Each row is a point on a tangle of strands that fork, close into loops and nearly touch. The rows are in no order.
Points whose rows are less than 91 apart are linked; no others are.
q941: -1 -4 -48 31 0 -8 -31 6 -1 22 19 -26 34 20 -15 -5 -25 -37 -17 32 1 11 -11 -19 0 14 -38 24 27 2 55 -11 -6 -5 18 0 22 42
q495: -23 -37 -28 -7 31 51 -13 13 -33 21 37 9 -6 -14 -18 -18 -23 7 4 11 -6 -16 -24 -1 -50 7 4 32 15 29 19 1 -8 -8 -19 -11 0 19
q568: -27 3 -37 -30 46 18 -15 37 51 30 46 -2 31 -4 16 21 49 -22 -20 16 34 -3 -10 -25 -32 4 -5 13 -25 -22 -9 4 -23 25 -18 32 -10 42
q792: 14 11 8 28 -20 -15 -6 -21 -1 -11 -5 1 -18 -4 -22 -3 -14 -2 5 -1 -3 -6 -2 11 37 10 -11 9 11 9 -11 5 7 8 -8 -8 -3 -14
q396: -22 26 -2 51 -42 -20 -24 -23 -17 -38 26 11 -37 -8 13 -17 -13 0 20 4 -44 7 0 -58 1 -33 31 26 5 -15 -28 -32 21 5 -3 -22 -34 -15
q223: 1 -27 48 -4 -44 30 41 -3 -22 -3 -30 29 -45 -28 -10 -12 -28 13 9 -47 -10 4 1 27 10 -4 41 20 -16 -10 -22 -22 -11 -27 -8 -15 -26 -46
q325: 19 -19 38 -10 -16 -8 -8 -4 17 14 -33 -32 -14 2 -18 34 12 -41 -16 -40 42 15 -7 50 34 8 3 10 2 -14 25 -19 -43 23 -19 27 11 -25
q476: 6 -34 -52 8 8 11 -9 6 21 18 28 -29 40 -13 -35 -6 -5 -27 -28 -4 36 8 -8 5 1 35 -27 33 25 -5 -4 1 17 -12 -8 14 -10 -4
q150: 23 10 2 3 -32 -42 -17 -12 61 -41 -13 -28 9 -18 -3 21 18 -32 -27 -11 20 12 31 1 47 45 10 -3 11 -48 -42 4 25 5 -3 22 -14 -40
q768: 9 11 3 29 -25 -24 -21 1 27 22 -39 -27 6 31 -2 33 -9 -46 -10 11 2 12 -15 17 46 16 -16 3 12 -30 53 -30 -21 12 7 13 18 13
q421: 20 35 39 -28 26 -25 1 -2 -4 2 -33 -11 -17 20 10 24 28 3 21 11 16 -16 11 27 21 -22 -17 -52 -11 30 6 18 -44 38 2 19 38 6
q128: -10 -19 -11 -4 37 26 -13 -1 26 9 15 -10 -1 -25 -34 -6 24 -4 -5 -21 42 -6 -19 28 0 19 -15 4 5 10 -32 34 -5 20 -32 14 -20 -25
q977: 38 23 31 22 -49 -56 11 -19 14 -46 -49 2 0 16 16 14 -3 7 1 4 -24 -4 24 14 56 21 15 -33 5 -17 -11 -6 45 -14 26 -16 14 -16
q106: -14 -16 1 5 -7 18 6 16 -9 9 26 17 -23 -21 -8 -11 6 2 1 -13 2 -7 -13 -12 -10 -17 26 21 -4 9 -32 -15 0 -1 -26 -2 -30 -19
q327: -7 -12 -5 -43 39 2 9 31 8 26 20 5 31 20 21 4 46 6 -6 16 22 -15 -14 2 -40 -8 -2 -25 -19 11 3 10 -13 11 -4 7 24 44
q585: -1 -56 14 -22 22 25 -10 20 -28 30 -6 -15 -1 25 -31 5 -1 -6 7 11 20 -8 -14 27 -48 -2 -11 24 26 38 55 -22 -49 11 -4 11 18 6
q143: -6 34 17 6 35 -3 -14 -20 13 -2 6 8 -31 -17 -7 -1 21 10 18 10 9 -19 -2 15 24 -5 -10 -24 -6 28 -33 47 -18 43 -22 5 -4 -4
q527: -11 -4 37 4 -26 1 -5 13 -7 6 29 8 -55 -26 17 3 25 -14 9 -16 -6 9 3 -31 -2 -42 60 7 -16 -9 -48 -46 -19 15 -30 7 -40 -28
q661: -20 -9 37 -5 -26 15 4 33 -23 21 37 18 -49 -12 25 2 25 -4 8 -12 -12 -2 -8 -27 -22 -58 61 12 -26 4 -30 -59 -23 8 -17 0 -25 -6
q161: 20 -15 49 7 -45 -18 3 -21 15 -33 -17 -9 -36 -24 -10 8 1 -18 -11 -54 15 -1 15 30 34 21 47 15 8 -27 -49 -13 11 2 -34 3 -38 -63
q723: -41 -1 23 -15 44 38 33 6 -16 -7 10 67 -21 -17 32 -20 13 57 20 -2 -25 -18 5 0 -48 -19 28 -42 -51 -3 -18 39 -11 -18 -2 -21 -4 30
q882: 32 -25 -31 -17 3 8 34 4 -21 7 -20 -7 56 18 5 -8 -30 17 -10 5 -3 9 13 4 -9 28 -22 -14 10 -2 25 -10 51 -56 38 -11 27 11
q649: -9 -15 7 -47 25 0 2 37 14 32 11 -2 20 14 10 21 47 -9 -9 12 31 -6 -20 2 -30 -18 5 -6 -21 7 14 -11 -44 21 -6 22 24 33
q873: -24 -41 -34 -18 36 47 9 24 -19 20 42 15 14 -15 4 -14 -5 16 -6 3 0 -19 -17 -5 -51 14 13 14 -3 12 -1 3 19 -24 -16 -3 -5 24
q380: -8 -2 17 12 -17 2 -7 3 2 7 26 10 -39 -24 -4 4 16 -14 2 -12 2 2 -2 -21 5 -24 35 16 -4 -6 -43 -25 -15 16 -33 7 -36 -28
q210: 3 23 -3 0 13 -8 10 -3 0 -5 6 18 1 -7 8 -14 8 21 7 12 -5 -11 -2 -12 2 -1 -8 -18 -5 17 -19 32 19 2 3 -10 -5 7
q397: -23 44 -28 30 37 -1 -36 -22 29 4 42 -6 -10 -14 -15 -8 8 -7 2 35 0 -11 -1 -24 13 8 -38 6 8 14 -22 53 -13 44 -13 2 -12 16
q852: 7 -3 -3 40 -34 -15 -22 -6 37 20 -27 -31 2 17 -18 29 -14 -54 -21 -6 7 10 -11 21 47 31 -11 26 17 -44 32 -31 -17 13 -12 13 -4 -1
q273: 1 -44 -18 -1 -33 -3 14 41 -3 23 24 -3 13 2 11 11 20 -25 -23 -25 10 4 -9 -20 -15 -15 29 31 -5 -18 -3 -50 11 -17 -7 19 -18 -7
q890: 40 7 12 2 -32 -30 32 -9 11 -34 -40 7 18 5 5 -2 -10 19 2 -5 -10 2 21 7 33 25 -2 -24 0 -8 -18 3 53 -31 32 -12 7 -21
q847: 12 31 13 35 -54 -50 -3 -12 -8 -21 -29 4 4 40 30 6 -6 -1 2 17 -45 11 -6 -8 37 -20 15 -22 2 -15 32 -19 34 -8 35 -24 16 17
q230: -16 -1 4 -12 44 22 -23 -3 39 16 13 -13 -11 -31 -29 16 36 -16 -8 -19 49 -1 -14 28 12 9 -11 3 -1 3 -29 36 -35 44 -40 31 -18 -20
q46: -16 39 30 46 -51 -23 -13 -39 -15 -58 -1 22 -52 -14 9 -16 -27 17 24 1 -50 1 9 -26 23 -15 35 14 2 -15 -31 -16 23 -1 -4 -29 -26 -30
q335: -26 -23 9 23 -9 29 -28 14 -29 25 33 3 -36 -3 -29 -16 -25 -18 5 -1 -7 -1 -24 -1 -25 -26 11 51 18 29 29 -32 -40 16 -20 -13 -3 2
q698: 30 -45 -21 -33 -1 12 40 19 -25 14 -28 -10 54 24 6 -1 -13 13 -14 -15 12 15 7 18 -17 21 -14 -6 5 0 31 -23 40 -52 33 3 29 5
q29: 8 4 0 22 -13 -22 -26 7 13 27 -36 -27 10 44 -7 27 -8 -40 -3 19 2 11 -15 14 29 3 -30 1 15 -11 72 -28 -36 17 20 16 34 25
q2: 8 1 -15 -35 29 23 24 -9 -43 1 -30 8 26 21 17 -11 -38 49 14 17 -34 -1 24 0 -34 -1 -26 -34 -1 7 28 24 7 -43 32 -17 35 26
q483: 1 -14 -22 -41 48 43 27 -7 -41 4 -30 0 30 19 3 -10 -37 46 10 11 -21 -6 29 16 -35 19 -35 -40 6 3 22 27 5 -51 22 -5 32 9
q221: 7 0 38 37 -45 -36 -28 -31 26 -37 -11 -16 -47 -19 -5 16 -2 -30 -9 -22 1 -1 32 3 41 26 44 12 20 -42 -58 -18 3 14 -39 6 -35 -51
q728: 2 -42 -47 14 9 25 -13 2 -10 20 28 -19 18 -10 -38 -18 -28 -18 -17 -2 19 -3 -15 5 -12 31 -24 41 30 11 8 -2 10 -14 -16 -1 -7 -2
q105: -34 24 -54 33 41 17 -42 -16 7 8 68 -2 -3 -16 -12 -25 -3 -7 -3 33 -5 -12 -10 -36 -19 6 -23 24 19 15 -16 43 2 26 -18 -8 -22 28
q481: 8 48 39 -20 1 -29 28 -4 3 -29 -15 39 -26 -17 42 -4 26 39 20 9 -30 -14 13 -14 9 -20 28 -53 -31 10 -39 39 21 13 5 -11 -5 -5
q512: 26 -23 32 -8 -17 -17 4 -2 0 13 -44 -24 -4 23 -12 25 10 -26 -6 -28 30 6 -4 46 30 -1 -8 -9 4 -1 28 -19 -25 12 1 17 24 -17
q214: -37 45 21 -12 22 19 -6 -33 -35 -23 -7 29 -28 3 16 -25 -29 47 44 19 -38 -6 -4 4 -38 -50 1 -14 -23 40 23 36 -30 18 9 -38 13 30
q800: 2 -22 -19 49 -39 -10 -20 -5 31 13 -9 -30 11 12 -25 11 -18 -54 -29 -14 7 6 -8 8 36 33 -10 40 24 -43 14 -32 -2 -3 -13 6 -23 -12
q538: 36 -15 0 -29 17 6 20 -6 6 -9 -34 -31 36 8 -19 1 14 18 -3 -38 42 1 4 49 12 26 -33 -21 6 6 -10 14 24 -16 12 15 12 -37
q133: 11 -26 -50 1 -6 -6 -2 21 38 15 23 -34 58 -9 -12 7 14 -35 -37 -6 35 22 -2 -10 5 31 -19 29 10 -28 1 -15 21 -20 8 27 -13 -5
q532: 1 -24 42 -46 -2 5 26 32 -3 14 -5 7 -8 -11 13 16 49 4 -8 -32 28 4 -19 28 -9 -30 38 -8 -27 4 -15 -17 -13 5 -20 13 0 -16
q439: -19 -8 21 -38 26 34 19 -7 -57 3 -38 22 -11 16 11 -12 -32 56 29 12 -42 -3 17 16 -51 -30 0 -19 -14 19 33 17 -43 -25 24 -18 30 15
q24: -37 -21 10 -15 68 43 25 10 0 -12 25 63 -8 -15 17 -15 28 43 12 -15 13 -19 5 12 -45 13 10 -43 -43 -4 -22 44 9 -9 -11 -7 -11 26
q228: -9 -33 54 -25 -18 38 32 17 -18 13 -6 22 -43 -32 -6 -8 1 10 5 -48 13 2 -17 35 -8 -16 43 18 -24 7 -23 -28 -21 -7 -28 -4 -25 -44
q906: -9 4 -64 23 7 -5 -23 8 4 19 52 -21 39 3 -3 -9 -13 -31 -23 35 -4 6 -4 -41 -10 11 -29 28 21 -1 25 -3 14 -7 11 2 4 42
q955: 13 20 32 24 -41 -49 -16 -17 20 -28 -12 -5 -35 -8 7 21 8 -21 -4 -3 -7 1 22 -3 49 9 36 -9 7 -26 -31 -8 4 12 -18 6 -16 -27
q586: 20 23 42 2 -36 -41 7 -13 3 -30 -17 16 -36 -14 12 10 11 5 7 -7 -11 -3 16 1 39 -5 41 -21 -8 -5 -35 2 15 4 -8 -2 -10 -32
q69: -1 -8 2 -34 -6 -12 6 44 22 27 5 -5 16 4 16 37 39 -32 -22 -2 26 13 -12 -11 -4 -22 12 11 -22 -17 15 -31 -28 12 -6 33 12 21
q839: 19 -31 34 18 -55 -8 14 -8 3 -16 -20 -1 -21 -4 -14 4 -9 -22 -14 -47 3 -1 -1 22 28 15 32 21 7 -27 -22 -31 16 -12 -19 -6 -31 -45
q98: -24 31 -26 -4 2 12 4 -24 -38 -19 12 20 2 3 26 -24 -41 32 19 20 -42 8 -1 -24 -34 -32 1 3 -7 21 33 24 15 -15 18 -40 13 45
q978: -26 42 8 13 -4 2 -2 -13 -16 -22 24 33 -36 -20 11 -24 -7 28 23 7 -36 -9 -5 -34 -9 -32 23 3 -10 11 -29 18 11 7 -7 -24 -26 0
q72: 25 -5 -22 -23 37 7 19 -6 12 1 -16 -29 48 12 -15 -6 12 16 -1 -16 38 0 10 33 1 32 -43 -33 10 12 -9 25 31 -16 18 14 19 -16
q609: -28 43 15 6 39 18 -9 -27 -17 -13 3 29 -30 -8 4 -27 -13 42 37 14 -22 -19 -6 4 -18 -24 -12 -20 -12 36 -5 50 -13 24 -4 -27 3 17
q478: -11 -38 10 -27 49 35 -12 13 -22 21 3 -5 -4 13 -27 -6 5 15 16 12 19 -22 -14 29 -53 5 -13 4 16 40 27 4 -39 13 -13 5 12 6
q448: 2 -1 -3 -21 23 0 18 17 1 10 7 14 16 2 16 -5 26 18 -1 5 8 -12 -8 -2 -16 -6 1 -20 -11 15 -12 19 11 -2 -1 -3 6 17
q119: 16 -23 42 2 -49 7 34 -8 -11 -12 -33 21 -29 -14 -10 -2 -22 3 3 -44 -4 -1 1 25 19 8 30 16 -7 -14 -18 -21 13 -25 -5 -13 -20 -44
q408: 10 20 -7 32 -42 -39 -2 -7 -15 -5 -20 -3 26 45 27 -2 -15 0 -4 21 -38 14 -10 -12 17 -18 -6 -14 8 -5 52 -19 35 -14 40 -27 27 33
q618: -34 5 -36 21 58 38 -35 -15 -7 8 53 11 -12 -18 -22 -30 -12 10 7 23 -3 -20 -18 -8 -32 10 -20 13 18 32 -7 46 1 19 -21 -17 -12 23
q400: -3 0 -15 -9 50 36 16 -15 -8 -3 -19 12 9 -9 -12 -21 -17 42 20 -4 6 -14 8 23 -10 29 -30 -32 0 19 -15 46 17 -15 5 -5 4 -6
q932: -17 -7 -22 11 44 28 -15 -7 9 11 28 7 -6 -20 -27 -19 2 6 7 3 18 -15 -14 8 -9 19 -21 4 11 24 -24 37 2 17 -26 -3 -16 -3
q923: 0 6 34 -6 -32 6 36 -6 -39 -9 -38 39 -23 -4 16 -8 -30 39 19 -8 -41 7 4 0 2 -30 22 -2 -24 1 6 -2 -5 -32 25 -24 10 -8
q570: 0 -22 1 34 -39 -8 -25 -2 32 5 1 -25 -21 -10 -7 26 2 -55 -20 -30 10 19 8 -23 23 9 31 36 5 -61 -21 -55 -20 15 -37 24 -48 -30
q258: 11 -36 10 -2 8 9 -14 5 -36 20 -25 -20 3 48 -29 3 -20 -9 10 12 5 -5 -2 25 -27 1 -31 11 38 33 75 -21 -36 6 16 5 29 4
q811: -2 -44 -10 26 -38 6 -13 14 15 17 18 -22 -8 -12 -9 14 6 -50 -23 -42 13 15 -2 -22 4 0 25 50 4 -45 -19 -59 -16 6 -31 24 -47 -31
q188: 8 3 -17 27 -30 -34 -25 -10 46 -31 5 -19 2 -16 -9 9 7 -34 -19 5 4 5 25 -29 35 31 4 13 17 -45 -47 -10 21 10 -12 14 -28 -37
q68: -20 20 12 0 54 12 -24 -13 39 3 17 2 -32 -28 -15 14 42 -8 7 -1 35 -11 -4 24 21 4 -11 -23 -11 15 -41 54 -32 56 -39 23 -16 -12
q436: -1 -15 -31 -37 76 52 10 -10 -26 1 -12 -12 36 23 -14 -14 -30 35 11 10 0 -18 25 26 -42 41 -49 -44 21 19 22 31 11 -29 11 4 24 5
q857: 10 32 19 -16 31 -19 -20 -4 3 8 -22 -20 -7 28 -4 19 17 -8 17 25 15 -14 5 16 9 -13 -40 -30 2 30 26 16 -59 42 5 22 41 19
q596: -5 -56 -47 -9 37 58 -11 3 -32 19 28 -13 15 -15 -34 -20 -42 1 -6 10 6 -11 -16 10 -40 39 -20 31 34 24 26 2 12 -24 -11 -4 5 11
q377: -25 45 -10 40 -14 -19 -29 -26 -5 -29 40 10 -33 -13 7 -17 0 1 17 16 -31 0 0 -55 4 -30 14 17 5 0 -33 2 12 25 -14 -16 -33 -5
q356: 1 15 -32 13 -4 -23 -20 4 51 -7 21 -14 13 -20 -6 14 16 -34 -19 14 12 11 15 -41 25 21 -11 15 7 -34 -31 -2 6 16 -9 26 -30 -16
q783: 16 5 16 -19 5 -6 -21 6 41 13 -24 -28 -2 -9 -17 45 12 -41 -18 -25 49 22 -5 30 34 14 -11 14 -4 -23 24 -12 -45 32 -21 41 4 -9
q591: -9 20 -35 50 -43 -31 -18 -12 -13 -15 11 -6 22 33 18 -13 -25 -12 -6 24 -41 16 -12 -31 8 -17 0 14 14 -9 45 -22 40 -17 32 -30 6 33
q102: 24 3 -25 7 -3 -24 -3 2 35 12 -18 -37 45 19 -13 18 4 -32 -17 10 29 16 3 8 30 27 -43 -7 10 -14 25 -6 4 -5 27 20 23 11
q742: 29 -42 -16 -28 -20 -15 36 39 -7 18 -15 -12 55 25 22 12 23 -7 -27 -14 17 16 -5 8 -9 2 2 -3 -6 -10 26 -34 35 -36 32 10 25 11
q762: 39 -16 27 -18 -13 -10 16 -11 4 -11 -41 -23 4 1 -13 15 16 -2 -7 -44 35 2 -1 52 34 16 -7 -15 1 -3 -7 2 6 -1 -1 15 9 -39
q224: 7 47 4 3 -1 -23 12 -12 -9 -19 1 17 0 1 22 -14 -2 32 16 18 -28 -6 2 -21 5 -17 -8 -25 -9 18 -6 30 24 5 16 -21 8 19
q830: -12 4 27 -26 -16 11 44 3 -45 -1 -33 43 -12 -3 33 -11 -21 54 18 -1 -49 9 10 -5 -20 -44 24 -17 -36 2 8 10 -12 -39 31 -26 20 15
q449: 4 -9 -8 41 -44 -28 -36 -11 47 -25 -9 -29 -8 -12 -2 18 1 -46 -21 -8 0 11 25 -35 31 34 20 25 18 -72 -38 -41 10 12 -21 15 -39 -35
q780: -23 14 1 1 58 39 4 -19 -15 -7 -7 31 -18 -12 -3 -26 -15 48 31 5 -11 -21 2 14 -22 8 -21 -34 -7 23 -9 59 -7 1 0 -17 1 10
q628: -1 15 -25 -6 3 -1 7 0 -34 -2 18 11 22 13 29 -17 -22 23 3 22 -33 1 -3 -28 -31 -21 -2 0 -1 18 32 5 25 -18 24 -26 22 48
q521: -3 20 -66 29 6 -12 -14 -12 2 0 54 -16 41 -2 2 -23 -18 -13 -15 39 -17 4 6 -42 -8 17 -25 15 24 5 8 16 43 -13 19 -13 -1 33
q895: -23 -27 -11 -16 14 32 18 33 -14 16 35 29 -4 -18 12 -12 13 19 0 -13 -1 -14 -14 -14 -40 -11 35 10 -18 5 -23 -11 13 -18 -20 -1 -24 5
q572: 15 2 43 -51 -6 -29 25 26 3 7 -16 6 -1 1 33 33 57 -5 -9 -12 24 7 -7 14 11 -33 37 -32 -32 -2 -8 -9 -15 9 -3 21 15 2
q667: -34 17 34 -24 13 28 30 14 -25 2 7 56 -26 -14 37 -17 9 49 21 4 -33 -13 -7 -8 -40 -44 42 -22 -47 7 -14 12 -16 -11 2 -24 -3 25
q482: -17 19 -36 -15 29 5 -17 27 50 23 39 -1 19 -14 9 24 34 -29 -17 18 23 3 -3 -40 -12 0 -9 19 -14 -23 -17 2 -21 28 -17 33 -22 25
q140: 35 15 -8 -12 -14 -44 18 -3 52 -35 -13 -23 42 -9 9 0 30 -6 -18 4 13 7 24 -6 31 38 -3 -33 2 -13 -41 24 54 -9 28 9 7 -28
q220: 24 -17 -29 -2 14 17 8 -12 -33 5 -26 -17 34 29 -19 -13 -52 17 3 5 -3 1 14 14 -7 29 -46 -9 29 14 39 -3 26 -37 32 -9 32 3
q132: 16 48 40 -6 -22 -47 11 -12 2 -37 -15 24 -31 -15 31 3 20 18 13 7 -24 -7 18 -16 31 -16 37 -38 -16 3 -37 19 19 12 2 -7 -4 -20
q232: -10 17 -46 8 15 -4 -26 14 52 9 35 -11 15 -19 0 16 21 -35 -17 17 17 13 10 -56 6 12 -14 28 0 -33 -30 -2 -3 24 -14 30 -37 -1
q834: 7 -7 -21 -16 -18 -19 1 45 35 24 2 -12 34 10 18 40 25 -48 -28 0 22 23 -6 -25 9 -4 4 19 -14 -40 31 -46 -9 -1 7 37 0 23
q964: 8 -20 -13 37 -30 -10 -8 -4 4 5 4 -10 -1 3 -26 -2 -15 -28 -14 -10 4 1 -9 3 22 13 -5 32 19 -12 5 -21 9 -6 -11 -5 -12 -12
q459: 23 22 47 -36 4 -34 12 6 -5 7 -31 -1 -14 10 21 29 37 0 8 1 17 -3 4 22 24 -30 12 -46 -21 16 3 2 -28 23 3 16 29 7
q927: -4 13 30 17 -34 8 18 -22 -35 -16 -32 31 -31 -6 -3 -14 -42 32 22 -10 -34 5 1 10 17 -19 12 10 -11 6 9 -1 -3 -21 17 -28 6 -12
q573: -21 -20 45 -7 -25 23 -2 35 -26 32 30 15 -46 -2 4 0 12 -15 2 -10 -6 -1 -16 -2 -22 -53 47 24 -17 18 5 -57 -47 16 -14 -8 -5 1
q416: 8 32 21 41 -31 -27 -11 -34 -7 -30 -13 7 -28 -3 -12 -2 -22 8 14 5 -21 -6 1 10 46 0 0 3 10 5 -8 6 8 8 -2 -20 0 -13
q960: 21 39 24 24 -45 -55 8 -17 -4 -37 -29 14 -4 19 28 3 -4 13 5 13 -40 1 12 -12 40 -10 12 -29 -4 -5 7 -3 38 -5 31 -20 14 4
q446: -32 41 -5 -2 1 10 0 -42 -41 -29 -10 22 -14 7 19 -23 -48 39 36 18 -42 10 0 -8 -26 -43 -7 -1 -14 33 34 30 -7 -2 18 -42 18 35
q257: -12 28 -59 58 -14 -29 -39 -11 32 -14 41 -19 20 -4 -5 -10 -11 -34 -14 39 -17 12 15 -65 16 23 -26 34 23 -35 -10 -8 24 7 10 4 -25 7
q259: 18 -21 -34 22 -12 -14 -7 11 16 25 -8 -32 45 25 -15 8 -11 -38 -22 12 18 15 -6 2 16 24 -36 11 21 -13 42 -21 9 -14 21 10 19 17
q776: 1 -57 -13 7 -38 9 9 32 6 22 20 -17 10 -5 -1 12 14 -40 -31 -47 19 12 -12 -7 -10 -4 27 47 0 -31 -5 -56 1 -11 -19 22 -29 -24
q109: 3 24 -52 38 -5 -26 -14 -17 24 -16 42 -15 34 -7 -7 -23 -10 -11 -16 38 -14 2 18 -44 12 31 -23 15 25 -9 -20 19 48 -9 18 -10 -11 2
q558: -11 48 -8 26 18 -15 -29 -27 29 -10 28 -2 -29 -18 -12 2 12 -7 7 25 -1 -10 5 -15 33 4 -19 0 8 10 -37 46 -12 47 -20 7 -14 -4
q920: 21 9 -4 -30 18 -4 -13 8 46 10 -19 -38 28 -5 -17 38 24 -29 -18 -16 55 21 -7 23 26 20 -35 5 -3 -22 17 1 -27 23 -1 45 12 -5
q491: -26 36 33 -5 -2 14 13 -2 -22 -13 9 47 -40 -19 23 -19 0 35 27 4 -34 -7 -7 -18 -15 -44 38 -12 -29 14 -21 12 -6 1 0 -25 -15 5
q501: 23 1 -20 10 14 3 -3 -18 -16 1 -16 -16 22 21 -23 -14 -33 14 9 9 3 -4 7 13 6 22 -46 -7 26 24 21 10 15 -15 20 -11 27 4
q726: -22 7 18 -28 14 27 30 -14 -46 -4 -36 33 -13 -2 23 -18 -27 63 27 6 -47 0 15 6 -34 -35 7 -28 -33 10 12 36 -30 -30 25 -25 23 19
q381: 23 11 -25 -20 28 -7 -5 4 48 12 -11 -48 55 5 -16 22 20 -28 -16 -2 52 21 3 17 17 32 -52 -7 7 -13 14 11 -6 6 18 40 20 3
q487: -27 -34 -20 11 6 40 -28 8 -41 19 40 0 -21 -6 -28 -19 -37 -8 3 11 -12 -5 -25 -4 -46 -11 5 56 27 35 39 -20 -25 2 -15 -15 1 18
q489: 3 -20 4 7 -1 -10 -21 13 -18 25 -21 -20 9 48 -12 12 -6 -24 1 22 1 5 -13 9 -12 -13 -26 7 24 18 75 -25 -44 14 22 8 40 26
q935: -5 -13 14 -17 41 33 -9 -3 -33 9 -16 0 -14 15 -26 -14 -22 31 29 12 1 -20 -5 29 -38 -1 -22 -4 18 46 30 12 -37 11 0 -6 18 0
q452: 7 -11 -26 -22 59 37 18 -13 -3 -1 -18 -11 33 8 -16 -17 -13 35 12 -9 25 -11 14 35 -13 42 -45 -38 11 16 -8 37 26 -25 10 4 10 -15
q797: 11 56 17 -11 5 -26 30 -16 2 -29 -14 31 -1 -2 42 -14 11 51 22 17 -35 -11 17 -18 2 -9 -4 -54 -25 10 -22 51 32 5 23 -21 6 10
q167: -4 31 33 38 -48 -13 1 -36 -22 -38 -24 23 -38 0 0 -8 -38 22 21 -3 -41 2 -1 7 33 -16 17 7 -2 -1 4 -8 13 -8 10 -32 -5 -15
q916: -10 -37 42 -29 -22 30 26 33 -14 18 11 13 -27 -21 5 3 26 -3 -6 -45 17 4 -16 20 -19 -28 53 19 -23 2 -26 -40 -14 -2 -29 8 -21 -33
q956: 15 -39 -9 -26 -17 -5 29 35 -5 15 0 -2 31 6 11 7 20 -5 -21 -20 20 8 -13 6 -9 -6 13 10 -8 -3 6 -25 21 -24 8 8 5 -1
q593: 30 15 3 -8 -22 -44 -2 -11 57 -45 -13 -23 19 -15 3 12 29 -14 -19 -5 16 8 27 2 43 38 5 -23 5 -26 -49 24 39 0 12 15 -3 -42
q251: -26 -30 28 12 -18 30 -16 23 -21 35 35 2 -49 -11 -20 -7 -5 -22 -1 -12 1 1 -20 1 -23 -36 29 43 0 23 8 -47 -52 22 -28 -5 -13 -7
q176: -9 -1 18 -26 27 27 1 -6 -51 -1 -28 10 -11 25 -3 -11 -31 38 29 14 -23 -9 4 14 -43 -21 -13 -8 7 34 47 7 -34 -8 20 -13 28 12
q318: 37 2 -5 -12 -15 -31 33 1 18 -20 -25 -6 41 8 8 0 8 13 -7 -2 5 7 15 5 21 23 -8 -28 0 -4 -15 7 53 -26 33 -4 10 -12
q212: 16 10 -12 -17 10 1 17 -3 -38 1 -17 5 28 29 20 -8 -28 33 8 18 -26 2 10 -10 -20 -9 -23 -20 1 17 38 7 19 -25 34 -23 35 33
q536: -17 -11 -28 -33 54 9 -2 31 29 24 46 3 42 12 24 4 59 -5 -18 20 30 -11 -9 -8 -47 7 -7 -21 -24 -6 -5 23 -8 14 -7 15 11 53

A fork is a point with three links, a tip a point with one. Leave the first point through the second and follow the links. Name the first fork or tip that comes.
q762 / q512 -> q257
q46 / q396 -> q24
q98 / q446 -> q452
q956 / q742 -> q501

How many points has the smallest loop of links through each point below? Write none if it is on no loop.
q932 -> 9
q800 -> 19
q380 -> 11
q400 -> 12
q593 -> none

A tip is a point with one link. Name the tips that can be reached along the links from each point below, in the order of the rows.
q228 -> q857, q591, q834, q501
q927 -> q24
q783 -> q257
q476 -> q133

Name the points in between on the shortest way along the links from the first point to the second, in order.
q649 / q273 -> q327, q536, q568, q482, q232, q356, q188, q449, q570, q811, q776
q335 / q895 -> q487, q495, q873
q538 / q609 -> q72, q452, q400, q780
q955 / q834 -> q586, q132, q481, q797, q224, q210, q448, q327, q649, q69
q106 / q728 -> q895, q873, q495, q596
